Points on a hilly landscape, in no order, each with its height.
From any point a climber steps to the highest of the 2 points nearest to it. It stops when none of these is higher. Distance is the straight distance between rows; heights are no part of it.
k_10 (h 203): [134 171 127  86 127 157 155  96 109 144 133 164 132 133 159  76 108 146
  79 107 115 101 129 184 160 142 139 117 108 103 163  84]
k_650 (h 181): [141 172 163  97 105 141 177 107  91 175 115 154 124 125 155  93 117 147
 112  80 115  95 157 179 146 148  95 134 136 120 207 146]
k_63 (h 320): [157 125 187 127  70 101 116 158 127 105 110  93 105 132 165 149 147 156
  75 108  80 110 136 120 135  48 148 114 211 157  79 114]
k_434 (h 682): [178 130  96 126 151  90 101 178 145  74 118 102 164 128 158 127 190 135
  73 116 113 102 109 118 137 121 171 107 193 145  66  68]
k_559 (h 446): [131  94 129  60 122 149 111 162 133  81 122 122 139 134 144 108 165 137
  88  86 113 111 114 157 135  98 132 102 156 151  99  76]
k_355 (h 607): [151 121 106 170 122  87 201 128  95 148 128 117 152 110 146 121  64 145
 120  83 100 125 118 164 139 162 182 135 190 106 112  87]
k_627 (h 18): [ 87 103 136 106 109 167 122 185 176 171 142 145 124  87 133 121 102 109
 149 120 126 124 123 123 107  65  54 128  72 145 117 119]
k_438 (h 149): [116 165 160 104 105 146 165  91 156 166 156 141 134 172 160 133  78 125
 124  80  76 127 163 137 106 104 119 172  88 115 170 126]
k_951 (h 284): [115 103 170 112  47 133 126 179 128 164  96 130  90  90 154 122 122 126
 122 110 150 109 126 118 142  57  78 134 168 176 129 166]
k_757 (h 386): [123  88 149  51 111 158 113 165 117 101 112 126 119 119 132  97 189 135
 109  82 127  95 119 168 132  91  83 110 145 163 129 105]
k_394 (h 499): [ 89 120 102 120 157 142 148 108 149 163 122 143 157  89 157  95  57 133
 139 113 107 173  82 149 118 137 146 155  95 106  89  74]
k_339 (h 566): [151 100 104 112 138 145 161 178  80 145  99 125 152  70 152  76 141 125
 120  72 147 120  92 152 157 135 117 102 171 155  87 126]
k_175 (h 374): [160 161 119 174 107 130 115  76 104 117 127  96  99 157  99 172 190 141
 145 141 155 134 147 125 107 149 138  84 137 111 207 180]
k_678 (h 57): [116  88 178 105  76 139 113 163 136  92  90 108 111 138 126 149 176 151
 132 113 110  91 116 145 116  60 104 137 213 182 130 153]
k_111 (h 253): [156 169 153 112 118 173 120  70 118 119 140 149 119 188 119 118 140 144
  94 120 103 101 135 140 135 129 118  88 106 103 196 106]
k_209 (h 393): [103 102 145 100 108 161 113 153 147 106 142 107 117 145 122 131 178 124
 120 137 129 109 136 135  93  81  94 120 103 157 118 116]
k_975 (h 477): [156 122  80  92 150 132 110 163  80 128 107 110 118  65 122  95 212 134
 137 119 175 104 130 149 138 164 116  91 140 149 140 136]
k_670 (h 154): [117 109 110 108 122 146  99 148 175  78 123 130 172 169 162 132 117 121
  98 158  86 139 123 113 110  83 129 136  76 142  52  57]
k_525 (h 35): [ 79  92 146 104 115 156 117 197 197 149 132 162 144  76 131 131  84 120
 128 148 108 140 118 104 107  63  89 131  97 156 103 100]
k_514 (h 666): [ 70 139 151 140 179 121 124 145 142 164 118 162 145  82 101 126  60  98
 186 144 137 152 104 109 130 163  91 148 103 107 133 163]
k_890 (h 321): [127 106 186 127  53 123 139 174 135 161 108 127 114  97 158 134 112 132
 113 106 117 118 130 112 155  58 116 128 202 168 110 147]
k_607 (h 255): [122 128  57 120 165 137 125  97 109 121 120 151 156 109 120 110 141 135
 166 176 141 146  94 175 134 149 139  97 143  85 136 122]
k_702 (h 98): [119  87 117 124 164 138 112 192 172  83 135 167 167 112 135 143 123 128
  91 165  90 152 103  96 121  64 142 129 120 157  61  78]
k_149 (h 242): [108 128 149  63 116 168 107  86 131 118 137 172 123 182 102  95 135 133
 118  93  78  78 132 193 138 116 106  98 135 129 184 107]
k_956 (h 167): [121 154 152  93 108 159 166  87 122 159 136 169 135 156 144 105 107 131
 128  83  93 103 149 180 137 133  94 130 124 115 202 126]
k_905 (h 461): [131 112 122 170 191  84 161 165 113 149 115 148 152  61 109 110  60 112
 134 124 155 165  87 109 173 167 151 141 143 123 100 135]
k_563 (h 278): [134 120 137  94 103 128 119 102 128  87 120 139 134 192 157 120  96 134
  88  87  69 114 155 165 122 138 160 140 150 117 126  82]
k_587 (h 413): [147 118 190 160  75  85 170 156 120 152 128  93 127 125 170 141  89 140
 111  69 101 101 141 140 153  87 151 144 216 125  98 130]
k_799 (h 450): [111  97 100  80 144 168 106 161 139  95 143 121 134 118 121 114 193 116
 128 144 138 107 117 138 112 103 101 104 107 148 105  96]
k_671 (h 256): [103 107 119  99 129 153 139 121 134 124 131 131 148 132 123 129 127 124
 143 130 111 128 135 150 115 139 126 133 119 128 112 113]
k_270 (h 475): [140 112 169 156  86  93 150 141 136 115 120  91 126 152 161 148  96 150
  94  97 112 124 159 125 126 117 170 157 186 130 103 137]
k_687 (h 360): [186 165 117 193 110 128 112  62  95 102 124  94 100 158 122 168 171 150
 133 142 174 150 150  86 119 152 149  84  98  80 203 185]
k_937 (h 610): [ 79 166 146 147 152 151 130 127 164 190 151 131 132  84 111 128  55 102
 191 130 138 150 109  93 117 154  90 132  72  97 135 136]
k_859 (h 207): [ 99 132 116  72 132 183 118  86 155 122 161 168 140 171 144  95 113 109
 110 111  86 113 106 136 121  99 116 123  62 123 102  63]
k_933 (h 317): [144 146 126 157 114 154  79 111 147  88 143  81  98 186 105 153 202 124
 131 148 132 117 136  70  89 108 109 124  98 167 129 131]
k_260 (h 491): [108 133 111 167 173 104 158 143 128 168 117 124 152  49 131  99  44 131
 126 135 156 167  93 117 150 169 166 152 107 108  98 109]
k_568 (h 188): [120 121 167 119 108 202 127  98 131 127 156 137  80 164 100 114 179 126
 136  84 113 106 127 130 106 105  51 132 107 146 192 117]
k_621 (h 41): [144  94 139 111 142 113 113 157 117 101  95 115 137 119 116 134 202 140
 147 122 131  95 128 135 125 143 129 133 224 171 155 170]
k_884 (h 556): [131 165 153 161  84 129 164  92 107 206 134 132  91 127 124 137  94 122
 159  84 147 132 159 137 132 148  97 140 116 133 199 200]
k_564 (h 581): [110 163 161 166  70 138 154  82 144 185 139 113  81 151 107 170  83 113
 160  97 149 133 151 120 120 132 104 161 121 149 185 193]
k_397 (h 603): [144  99  98 101 157 130  94 174 160  57 121 126 168 135 148 131 189 132
  90 134 106 109 106 120 125 102 148 112 180 159  85  79]
k_128 (h 205): [ 70 115 103  89 158 168 123  88 164 143 135 163 158 130 138 106  80 125
 158 137  89 157  75 151 103 123 130 143  99  96  87  71]
k_588 (h 347): [158 171 135 191  82 146 121  70  99 123 138 103  64 160 108 163 144 149
 122 132 164 147 157  76 124 150 143 116  97 120 193 180]
k_556 (h 214): [117 139 176  72 111 171 129 102 129 131 144 144 105 179 114 105 167 135
 105  88 100  84 132 163 123 112  79 125 126 149 183 107]
k_681 (h 76): [ 95  79 136 130 192 124 123 169 164  88 137 169 167 106 114 148 104 121
 131 142  96 164  82 113 129  92 138 144 127 139  77 100]
k_964 (h 350): [154 128 148  67 109 112  78 137 138  69 107 104 126 193 146 127 173 145
  76 100  94 109 145 144 122 107 133 125 138 152 112  88]
k_29 (h 571): [162 136 121 169  92  70 201 115  74 141 119 111 133 109 152 118  66 157
 100  70 109 130 148 158 147 172 188 133 175  85 145 112]
k_226 (h 578): [113 181 145 148 130 131 146 117 153 211 156 112 119  85 125 127  35  98
 170 101 150 160 142  94 130 153 114 133  59  95 156 140]
k_148 (h 150): [ 85  95 145 121 136 167 127 116 156 129 146 132 134 154  85 148 147 114
 179 150 107 116 127 129  92 115  76 146 127 145 138 143]
k_561 (h 609): [169 144 105 128 125  88 168 125  81 116 134 116 127 125 170  79  97 152
  48  68 104 122 103 157 159 146 193 121 162 108 104  45]
k_719 (h 34): [131  78 158  96 114 142 113 165 115 103  84 109 126 124 116 124 197 139
 150 107 127  87 115 151 119 101  89 129 210 182 145 163]
k_518 (h 534): [ 95 155 100 136 152 126 156 107 127 201 115 136 148  55 153  86  37 130
 155 106 128 172  97 144 124 150 139 148  72  90 116 103]
k_762 (h 161): [159 134 126  99 106 111 101 188 123  81 119  99 133 117 173 114 168 149
  54 122 132 129 144 106 135  85 148 102 113 150  72  85]
k_686 (h 227): [121 112  57  79 163 156 100 112 113 112 132 136 137 103 139  81 166 126
 126 144 140 134  92 161 131 140 151  97 128 132 108  78]
k_778 (h 271): [145 148 116 154 135 105  80 107 164  78 136 108 168 200 131 155 163 119
 155 196 101 126 151  73 107 127 138 145  86 149  90 102]
k_284 (h 516): [116  78 114  68 138 160  95 167 154  67 121 121 151 135 127 121 193 128
 116 130 116 106 115 142 111  92 112 112 160 162 110  96]
k_864 (h 378): [126 113 113 118 140 134 120 180 136 115 139 106 138  96 140 127 148 132
 102 159 163 127 142 105 131 118 146 120  97 139  88 119]
k_105 (h 430): [108  68 110 114 200 126 131 133 130  93 129 196 170 134  96 140 116 114
 182 113  71 153  73 153 132 130 120 143 194 143 108 117]
k_234 (h 411): [142 135 110 142 138 111 113 121 102 128 113 109 118 113  93 146 203 135
 163 165 158 108 151 144 115 167 126 106 175 143 185 188]
k_742 (h 277): [112 120 112 125 138 188 108 144 162 127 177 124 121 122 124 126 145 114
 128 146 132 132 105  78 106  91  87 109  28 118  74  79]
k_275 (h 94): [129  90 145 113 116 126 100 196 133 107 113 109 109  92 124 131 193 138
 118 160 166 102 127 108 130  78 109 118 168 179 127 154]
k_255 (h 473): [103  93 114 139 211 114 135 140 121 120 125 178 167 100 108 122  92 125
 169 117  90 178  61 144 136 139 134 150 161 131  92 110]
k_281 (h 216): [136 156 184 116  79  99 148 107 101 127 117 100  91 150 152 136 130 154
  91  85 121 115 169 152 130 131 152 161 144 138 146 159]
k_344 (h 191): [118 152 163 176  98  80 124 123 187 147 121  92 138 170 151 163  32 112
  99 155 123 151 165  86 117 127 159 180  85 113  98 124]
k_180 (h 279): [131 129 113 105 124 142 144 131  95 137 135 121 126 104 131 112 147 129
 130 119 145 131 142 150 129 153 139 114 101 127 126 124]
k_189 (h 318): [123 113 133 155 101 190 128  79 124 145 153 141  91 128  96 133 142 138
 182 119 129 150 127  95 103 140  70 114  87  93 190 145]
k_640 (h 623): [160 114 121 122 135 118 170 190  96 140 118 115 162  84 159  92 144 125
 114  89 125  98  83 168 166 106 142 100 193 150  65  94]
k_944 (h 75): [127  96 120 113 154 117  93 182 139  96 122 111 120  96 109 129 233 131
 135 159 173  93 128 112 121 116 108 126 165 176 143 158]
k_30 (h 441): [114 143 162 146 113 118 137 147 163 189 145  99 103 106 127 156  81  96
 129 153 193 148 139  96 140 138 109 145  90 128 136 152]
k_554 (h 109): [100  96 162 121 102 133 142 123 153 119 118 117 139 160 131 154 113 136
 145 116  96 122 147 150 103 126 127 165 166 148 130 151]
k_661 (h 398): [157 134 110  77 114 102  36 114 163  64 108 113 146 214 133 124 186 131
 108 127  85  94 145 134 126 125 136 117 130 158 111  66]
k_278 (h 274): [106 105 119  56 123 162 103 104 128  98 130 151 133 163 120  96 138 126
 115 100  90  99 125 180 131 124 130 107 139 135 138  89]
k_635 (h 208): [127 115  66  90 164 150  98 127 132  95 129 120 147 127 163  86 153 126
  93 147 130 142  95 129 125 125 165 117 104 136  69  58]
k_891 (h 164): [128 165 150 140 105 132 149  76 147 156 152 131 131 177 149 142  87 120
 118 106  89 140 162 106 106 126 137 150  64 106 130 118]
k_317 (h 113): [144 106 151 111  90 119 112 201 117 127 117 100  95  71 146 121 167 141
  96 149 182 121 135 101 156  85 128 102 164 165 111 143]
k_775 (h 572): [100 113 148 143 140 126 144 132 122 192  91 147 124 109  95 133  77 103
 172 126 143 123 138 130 114 169  70 149 156 131 164 222]
k_72 (h 131): [ 81  98 153 109 109 157 144 104 156 149 130 134 141 158 114 144 113 115
 178 110  89 121 141 160  90 120  80 153 134 144 151 146]
k_31 (h 469): [122 143 141 138 112 114 146 154 141 176 151  98 111  91 142 132  88 110
 104 135 188 145 156 100 146 139 143 135  71 118 108 133]
k_879 (h 179): [ 95 108 118 136 190 157 107 142 132 128 160 157 125 115  53 133 163 111
 203 176 135 136 103  90 113 131  71 132 105 119 131 144]
k_285 (h 230): [138 151 116 122 126 163 124  96 130 121 163 130 127 160 136 127 135 117
 115 132 114 136 129  88 112 125 122 113  46 113 100  85]
k_798 (h 314): [150 129 126 130 100 109 173 123  61 165  88 135 130  94 138 100 112 134
 136  82 139 126 157 177 141 172 126 115 159 110 162 179]
k_104 (h 147): [109  89 132 139 172 108 104 155 130 126 137 144  99 121  66 146 164  91
 180 173 174 129 120 105 134 125  73 149 141 164 153 194]
k_651 (h 189): [130 157 118 103 125 147 169 101  95 164 143 156 131 105 150  96 110 130
 118 101 125 129 134 158 144 143 133 126  77 108 146 106]
k_263 (h 162): [102  93 123 143 185 133  93 137 140 108 160 147 107 134  49 145 201 100
 192 174 145 123 123  99 104 111  72 148 134 155 148 174]
k_792 (h 533): [131 148 138 152 105 119 156 122  96 205 135 122 105  97 125 119  99 118
 146 109 170 135 164 130 144 166 110 123 101 121 160 179]
k_536 (h 302): [127 112 105 158 137 194 119 111 115 140 153 137 101 105  78 120 157 134
 203 149 145 149 114  91 108 153  62  96 101  92 161 146]
k_768 (h 348): [ 84  71 169 133 165 100 115 158 165 103 128 159 141 129  91 168  99 107
 160 144 110 155 115 111 126 104 116 162 135 146 121 159]
k_458 (h 248): [118 121 159 121  72 135 131 169 127 173 121 118  70 104 136 121 137 109
 129 108 178 102 134 131 132  84  57 136 125 167 146 182]
k_186 (h 175): [119 168 154 162 105 115 134  95 170 168 147 102 135 166 141 155  59 111
 122 127 113 151 160  80 106 128 149 155  54 105 109 127]
k_486 (h 338): [130 114 131  59 126 160 121 137  91 129 117 145 110 123 113  84 178 126
 129  85 128  90 125 181 138 136  77 103 132 150 161 115]
k_455 (h 687): [125 155 143 171 109 140 140  50 150 148 144 132 138 169 108 171  79 131
 166 143 100 162 144  98  91 142 133 118  90  71 149 149]
k_8 (h 182): [116 102  91 109 146 151 115 135 161  95 127 131 169 143 170 107 101 126
  89 136 103 154  91 127 123 104 155 140  97 132  49  47]
k_502 (h 295): [148 146 125 170 114 142  80  92 158  88 147  94 132 200 117 154 169 124
 153 177 118 136 141  46  94 123 118 129  81 156 111 116]
k_833 (h 612): [ 89 138 146 148 158 115 143 128 129 187  95 156 149  93 104 128  38 102
 183 122 121 146 129 131 118 177  92 151 139 104 158 194]
k_995 (h 243): [141 161 190 128  63  90 126 121 124  98 104  86  82 159 167 155 125 158
  65  97 127 111 161 128 135  87 146 164 153 148 111 164]
k_767 (h 678): [ 97 156 161 161 184  89 106 105 143 128 157 152 115 132  63 169  91  90
 182 191 142 177 114  61 123 162 143 132  92  84 137 162]
k_597 (h 557): [118 184 120 143 134 128 166 101 129 206 147 136 133  78 139 109  45 121
 152  98 133 161 134 125 132 144 135 138  48  82 145 121]
k_196 (h 241): [124 129  60 101 155 153 119  93  92 143 135 150 129  99 144  75 141 130
 140 153 147 150  82 179 140 145 144  82 107  99 124  94]
k_264 (h 536): [149 102 155 133 116 107 149 147 118 108 117  96 140 136 145 139 133 145
 116  99 112 114 143 138 128 140 165 138 207 137 113 131]
k_835 (h 236): [178 186 138  92 131 149 103  96 113 126 120 134 121 185 115 105 154 167
  62 126 114  85 143 154 157 135 135  83 119 109 175  95]
k_601 (h 210): [139 158 139 128 107 121 123 129 137 115 148 116 140 168 166 124 129 122
  85 131 119 131 157  96 124 107 137 132  39 133  80  90]
k_934 (h 456): [128  96 142 152 163  83 132 133 125 114 121 138 133 133 100 159 120 128
 157 157 130 142 148 120 137 156 160 163 178 144 149 184]
k_272 (h 197): [132 168 188  96  94 121 170  99 105 153 120 127 111 148 158 118 123 157
  99  79 109 105 163 170 133 135 126 158 144 128 183 146]
k_74 (h 54): [ 76  86 143 116 151 152 129 177 192 121 125 172 171  91 130 139  83 128
 131 135  89 150  91 120 115  72 108 141 114 145  89  92]
k_562 (h 349): [117 119 132 130 125 148  96 150 154  98 144  93 107 159 107 148 200 119
 125 165 143 105 135 106  94  89 104 128 118 165 121 140]
k_103 (h 474): [144 160  67 158 160 142 144 107  82 176 146 132 118  62 129 100 123 137
 150 164 182 168  98 131 142 165 148  88  61  79 109 118]
k_811 (h 211): [114 113 126 154 123 181 131 141 126 186 143 125  88 107  91 114 135 104
 179 110 153 124 124 109 118 147  32 120 102 133 152 175]
k_880 (h 613): [100 167 164 175  81 134 142  65 176 172 140 109 104 182 110 192  60 116
 154 117 117 141 151 103  96 131 133 172 114 130 161 183]
k_595 (h 384): [132 163 161 162  80 126 149 137 151 155 136  85  59 136 109 197 120  91
 117 165 216 135 127  90 143 129 107 159 128 154 145 176]
k_586 (h 518): [126 120  90 143 151 122 166 143 105 169 118 120 144  52 149  81  82 145
 116 110 159 164 103 140 148 159 160 135 104 121  91 100]
k_68 (h 275): [122  88 150 132 138 103  98 186 168  95 133 147 128 130 122 161 128 117
  97 192 131 146 134  77 126  74 141 139 132 165 104 136]
k_279 (h 574): [168 146  94 140 126  87 178 144  70 124 132  92 127  87 167  84 112 155
  57  82 142 137 120 130 161 154 200 125 135 112  96  78]
k_20 (h 457): [158 170  74 132 153 144 143 111  75 151 161 126 106  82 147  90 156 135
 106 145 171 147 113 122 146 155 161  87  44 101 110  90]
k_151 (h 410): [146 149  96 125 137 116 110 140 116 111 137  91 134 120 137 123 168 128
 108 157 152 125 157 106 121 151 167 117  97 128  97 119]
k_911 (h 443): [142 118  82 111 153 121 113 139  95 119 102 127 141  85 111 120 200 134
 154 146 156 112 137 152 132 174 127 100 175 140 159 153]
k_349 (h 511): [139  98 103 158 212  93 167 151 106 149 126 162 163  92 122 102  96 119
 149 116 102 154  60 159 147 143 146 138 182 139  84 108]
k_447 (h 272): [124 138  58 129 172 161 122  95 101 133 132 163 150 119 102 111 160 127
 202 168 168 141  65 162 134 147  92  71 135  66 151 143]
k_337 (h 196): [100 111 134 148 164 156 123 147 125 165 137 142 115 110  71 126 132 106
 187 156 148 125 121 110 118 150  52 131 115 133 138 172]
k_422 (h 482): [147 128  61 117 139 111  69  86 140  72 104 142 153 167 136 117 134 134
 112 140 101 108 127 172 132 148 186  93 171  92 135  92]
k_655 (h 186): [159 158 115 115 111 106 104 159 123  81 126 102 148 145 183 104 146 136
  60 133 130 135 149 105 145 102 155 128  55 140  64  63]
k_603 (h 651): [156 125  93 144 121  97 180 104  84 127 129 135 133 129 162  89  71 148
  87  76 100 131 103 185 151 154 188 118 179  95 131  63]
k_85 (h 364): [139 176 153 153  76 108 129 123 129 130 133  69  64 154 119 173 141 112
 100 152 200 118 152 103 143 131 142 147 136 162 129 182]
k_231 (h 387): [103  59 144 124 185 112 122 152 149  83 133 173 161 136  94 165 116 114
 173 120  80 155 103 132 121 113 124 156 168 145 111 139]
k_652 (h 558): [151 104 115 154 175  89 187 179  98 154 121 137 167  94 143 103 107 116
 132 108 112 102  77 171 161 129 154 132 199 141  69 104]
k_973 (h 307): [134 135 108  81 136 165 116 100  94 128 130 162 118 134 105  90 162 126
 130 110 129  99 114 190 150 135 101  71 119 120 182 108]
k_500 (h 281): [167 149 183 137  61  78  98 137 124  72  88  77  89 154 166 163 140 166
  62 107 103 114 150 114 141  57 148 144 185 161  83 132]
k_347 (h 389): [157 141  70 160 161  72 108 102 120  91 105 135 159 116 124 160 188 138
 128 175 140 122 148 140 126 183 181 115 177  83 164 154]
k_750 (h 286): [133 147 123 116 123 170 151  77  96 139 146 166 129 139 119 111 132 125
 141 110 126 121 122 170 146 135  97  80 103  89 193 124]
k_494 (h 643): [115 159 138 175 183  73 117  91 135 117 138 163 142 141  73 178  85 117
 185 197 115 175 121  92 114 159 171 134 106  54 138 165]
k_814 (h 366): [150 118 172 163  88  88 187 156  96 186 105  99 139 110 156 120  79 123
 133  55 123 101 141 142 166 126 133 143 221 121 115 165]
k_208 (h 544): [150 136  80 136 134 108 173 127  67 149 119 122 130  67 157  75 110 149
  96 104 156 155 112 157 157 165 178 120 115 111 115  95]
k_511 (h 604): [133 152 104 167 164 107 134  78 134 111 128 148 163 161 103 172 100 133
 172 198 107 151 126 130 107 154 160 123 124  48 133 151]
k_407 (h 531): [ 97 113 154 147 111 139 141 117 127 172 108 129 110 139  92 144 114 110
 179 132 143 108 137 142 111 143  72 155 156 161 164 211]
k_399 (h 84): [111  82 171 112  96 138 127 155 155  92 111 115 134 160 138 158 147 143
 124 123  99 112 131 142 107  86 122 147 182 167 119 141]
k_633 (h 391): [148 155 118 169 117 102 132 101 105 141 122 100 112 132 105 157 162 136
 151 169 160 127 164 139 120 168 156 110 157 119 178 196]
k_780 (h 515): [140 107  96  89 139 154 134 164  66 141  99 128 124  73 136  80 163 124
 132  94 164 113 121 156 139 156  93  98 133 150 121 140]
k_917 (h 341): [108  96 118 112 133 156 128 194 139 144 139 127 125  76 130 117 135 123
 129 147 169 124 126 120 137 107  97 116  87 150 100 123]
k_723 (h 229): [ 78 109 116 104 159 164 131 127 156 141 133 146 159 109 117 130 103 122
 163 143 111 141 100 135 107 127 106 143  90 118  94 101]
k_948 (h 313): [125 142 152 138  81 107  95 154 154  80 108  92 100 167 134 169 158 136
  96 170 144 109 145 102 113  77 140 151 157 177 104 163]
k_782 (h 422): [140 116 101 144 164  93 123 120 122  93 119 137 151 134 115 155 157 138
 142 164 113 132 155 130 120 165 175 139 185 123 146 153]
k_214 (h 219): [151 185 127  95 130 163 116  87 126 133 123 151 136 167 138  74 108 171
  60 124 108  72 123 184 165 134 152  86 112  96 161  81]
k_356 (h 437): [158 169  77 137 149 135 114 133 101 128 160  98 113 104 136 117 177 126
 107 155 169 132 142  86 132 155 160  91  54 116  99 105]
k_548 (h 442): [153 134  74 103 128 106  44  97 152  62 105 135 153 189 138 110 146 133
 109 128  80  98 137 147 131 144 173 109 153 131 108  64]
k_136 (h 611): [199 148 103 126 135  62 101 159 117  87 106  75 143 123 153 129 191 157
  65  92 122 106 136 115 142 147 182 113 199 126  83  85]
k_958 (h 310): [102  90 142 132 164 109  99 149 167  85 139 140 138 158 101 170 142 116
 137 179 117 136 131  93 110  97 129 161 119 150 113 154]
k_322 (h 539): [145 143 124 140 102  91 190 119  87 147 125 122 133 102 160 103  79 151
  89  78 125 137 158 147 148 159 179 152 124  96 134 113]
k_506 (h 122): [126 104 125 127 123 128  90 192 177  78 123 141 163 140 147 141 132 135
  85 188  95 143 137  82 111  68 137 131 100 165  62  81]
k_959 (h 336): [162 115 141 153 104 101 182 149  71 169  95 111 139  92 141 102  99 133
 132  62 130 115 140 146 157 164 144 126 204 123 125 166]
k_101 (h 296): [147 143 131 110 115 125 150 127  67 152 116 124 110 103 128 106 157 136
 132 103 153 117 158 164 137 160 123 106 123 130 162 154]
k_372 (h 333): [134 131 138 181  86 167 124  62 122 132 146 122  77 149 103 161 130 149
 161 133 147 154 141  81 102 142 109 122  92  98 197 172]
k_374 (h 503): [133 149 140 134 105  98 163 137 116 155 140 104 121 108 159 113  81 136
  80 101 153 138 172 117 143 139 169 151  84 110 110 124]
k_902 (h 412): [148 131  54 157 192  82 129 129  93 116 114 156 157  66 114 123 157 140
 146 173 163 152 117 130 153 177 175 119 161 102 146 153]
k_527 (h 252): [130 154 131 109 105 127 130  71 139 112 129 165 142 205 162 108  70 126
  90 107  58 109 153 166 128 132 155 144 106  93 141  79]
k_868 (h 523): [145 133  43 152 160  94  79  67 144  69 110 153 170 176 154 121 112 136
 134 174 111 117 101 164 129 146 185 105 166  59 121  96]
k_80 (h 343): [141 174 149 149  85 104  97 130 134 100 123  70  82 177 125 166 168 130
  98 146 160 113 152 103 120 107 140 139 123 170 114 169]
k_165 (h 726): [ 61 146 171 145 183  98 113 130 146 137 147 163 125 103  81 146  70  74
 193 163 144 173  99  84 131 162 115 145  91  97 135 151]
k_892 (h 58): [138  80 118 114 174  95  99 171 130  83 114 145 148  97 109 139 240 128
 137 126 142  98 115 113 139 133 128 126 206 176 145 154]
k_448 (h 490): [137 139  67 141 158 130 148 137  71 169 119 130 127  49 130  88 122 135
 144 151 183 153 119 145 147 179 144 103  97 111 113 132]
k_817 (h 226): [122 126 151 143  95 159 140 149 116 182 149 118  67 114 119 113 144 111
 148  85 166 109 134 122 128 123  48 131 100 160 162 176]
k_433 (h 435): [132 116  89 164 196  91 144 141  95 132 114 156 154  69  99 119  99 134
 152 152 146 170 107 125 157 177 165 140 153 114 118 151]
k_2 (h 240): [145 105 152 167 135  78 116 172 164  91 128 126 138 152 137 167  91 122
  84 170 126 149 143  76 135 100 168 161 151 146  92 132]
k_673 (h 650): [115 166 163 171  93 147 133  48 171 163 145 122 115 176 122 175  62 130
 157 108  95 161 151  70  84 124 128 149  74 101 168 153]
k_424 (h 492): [106 109 152 151 138 106 128 118 132 135 123 134 107 147  77 166 128 112
 174 171 150 127 140 124 123 147 118 165 163 160 166 205]
k_756 (h 183): [ 92 110 101  86 137 163 114  93 161 106 138 151 157 167 140 115  99 115
 134 138  78 132 105 147 109 122 136 136 101 111  83  69]
k_616 (h 212): [128 130 169 169 116  76 128 160 182 127 117 108 131 146 144 166  51 108
  80 178 144 159 149  76 136 118 162 171 116 121 100 125]
k_460 (h 652): [132 157 126 156 111 131 164  41 139 143 139 148 158 170 128 161  64 126
 157 122 101 149 130 153 115 141 140 111  94  31 154 136]
k_886 (h 365): [142 113 198 129  62 109 144 152 120 132 109 100 113 121 169 141 129 148
 102  76  96 104 134 141 151  63 133 129 215 148 106 137]
k_619 (h 605): [175 137 129 143 119  79 126 147 108  92 110  73 131 137 149 136 152 154
  89 108 121 119 158 116 129 151 191 133 196 127 108 120]
k_732 (h 287): [129 133  74 137 156 172 127 115  97 142 146 145 125  96  93 116 164 127
 190 164 150 139  97 131 122 156  89  80 109  94 142 133]
k_120 (h 231): [124 168 127  92 122 160 132  69 151 126 153 173 147 195 161  97  83 119
  91 112  70 110 132 133 129 115 134 135  69 106 129  69]
k_928 (h 312): [134 121 156  66 106 130 110 113 127  89 117 124 118 183 136 120 145 137
  89  90  87 106 148 164 123 126 138 128 155 138 137 105]
k_36 (h 561): [141 141  69 150 155 103 120  75 131  88 112 139 164 164 137 144  97 134
 143 183 104 139 122 154 116 156 176 124 143  55 123 110]
k_133 (h 270): [127 138 140 117 108 182 135  62 125 129 156 162 119 169 115 127 133 127
 137 107 101 125 128 132 120 124  97  96  97  98 190 114]
k_403 (h 390): [153 127  43 166 191  68 115 105 114  90 112 164 165  91 134 139 183 141
 115 169 145 142 107 140 144 176 191 116 179  78 144 125]
k_391 (h 251): [134 129 122 111 131 199 117 112 143 112 180 138 110 150 137 108 157 120
 110 115 116 126 110  74 113 102  84 112  27 118 110  68]
k_927 (h 409): [123 141 176 143  98 104 153 157 158 172 110 108  85 109 127 180  92  87
 122 177 205 150 127 100 146 124 103 168 134 153 148 168]
k_252 (h 148): [106 136 166  87  93 142 169  97 142 166 130 149 132 161 154 128  91 129
 149  62  82 118 161 169 110 109  97 174 129 135 186 148]
k_66 (h 306): [ 96 123 121 128 151 168 120 165 157 156 167 125 123  84 117 128 122 114
 147 157 157 135 103  97 125 111  93 117  49 120  83 105]
k_310 (h 169): [101 102 151 142 104 198 121  97 148 124 155 121  93 165  83 138 168 118
 173 114 120 124 128 116  85 103  60 138 116 147 161 137]
k_427 (h 135): [123  82 124 131 168  89 107 155 123 109 123 141 118 110  91 147 178 111
 163 159 166 127 133 105 139 139 119 150 169 168 155 199]
k_217 (h 136): [152 123 152  92 100 109 102 178 115  99 115  84 104 107 151 127 192 157
  79 117 150 113 142 119 133  84 137 107 145 155 107 127]
k_171 (h 510): [140 149  99 149 133 123 153 142  84 196 131 124 113  60 123 105  99 116
 143 130 189 144 145 131 154 187 123 111  85 111 124 157]
k_405 (h 283): [137 161 146 162  87  86  87 145 175  65 105 108 102 193 122 198 141 116
 101 201 150 115 149  83 129  82 142 175 145 189 107 168]

Two climbers start at each pair of points below. Name the first point that both come to, or write -.
k_72 / k_756: k_928
k_601 / k_80: -
k_702 / k_655: -
k_186 / k_372: k_640

For each start below, name the point where the climber stops.
k_10: k_284
k_948: k_603
k_892: k_455
k_525: k_640
k_403: k_603
k_719: k_165
k_438: k_640
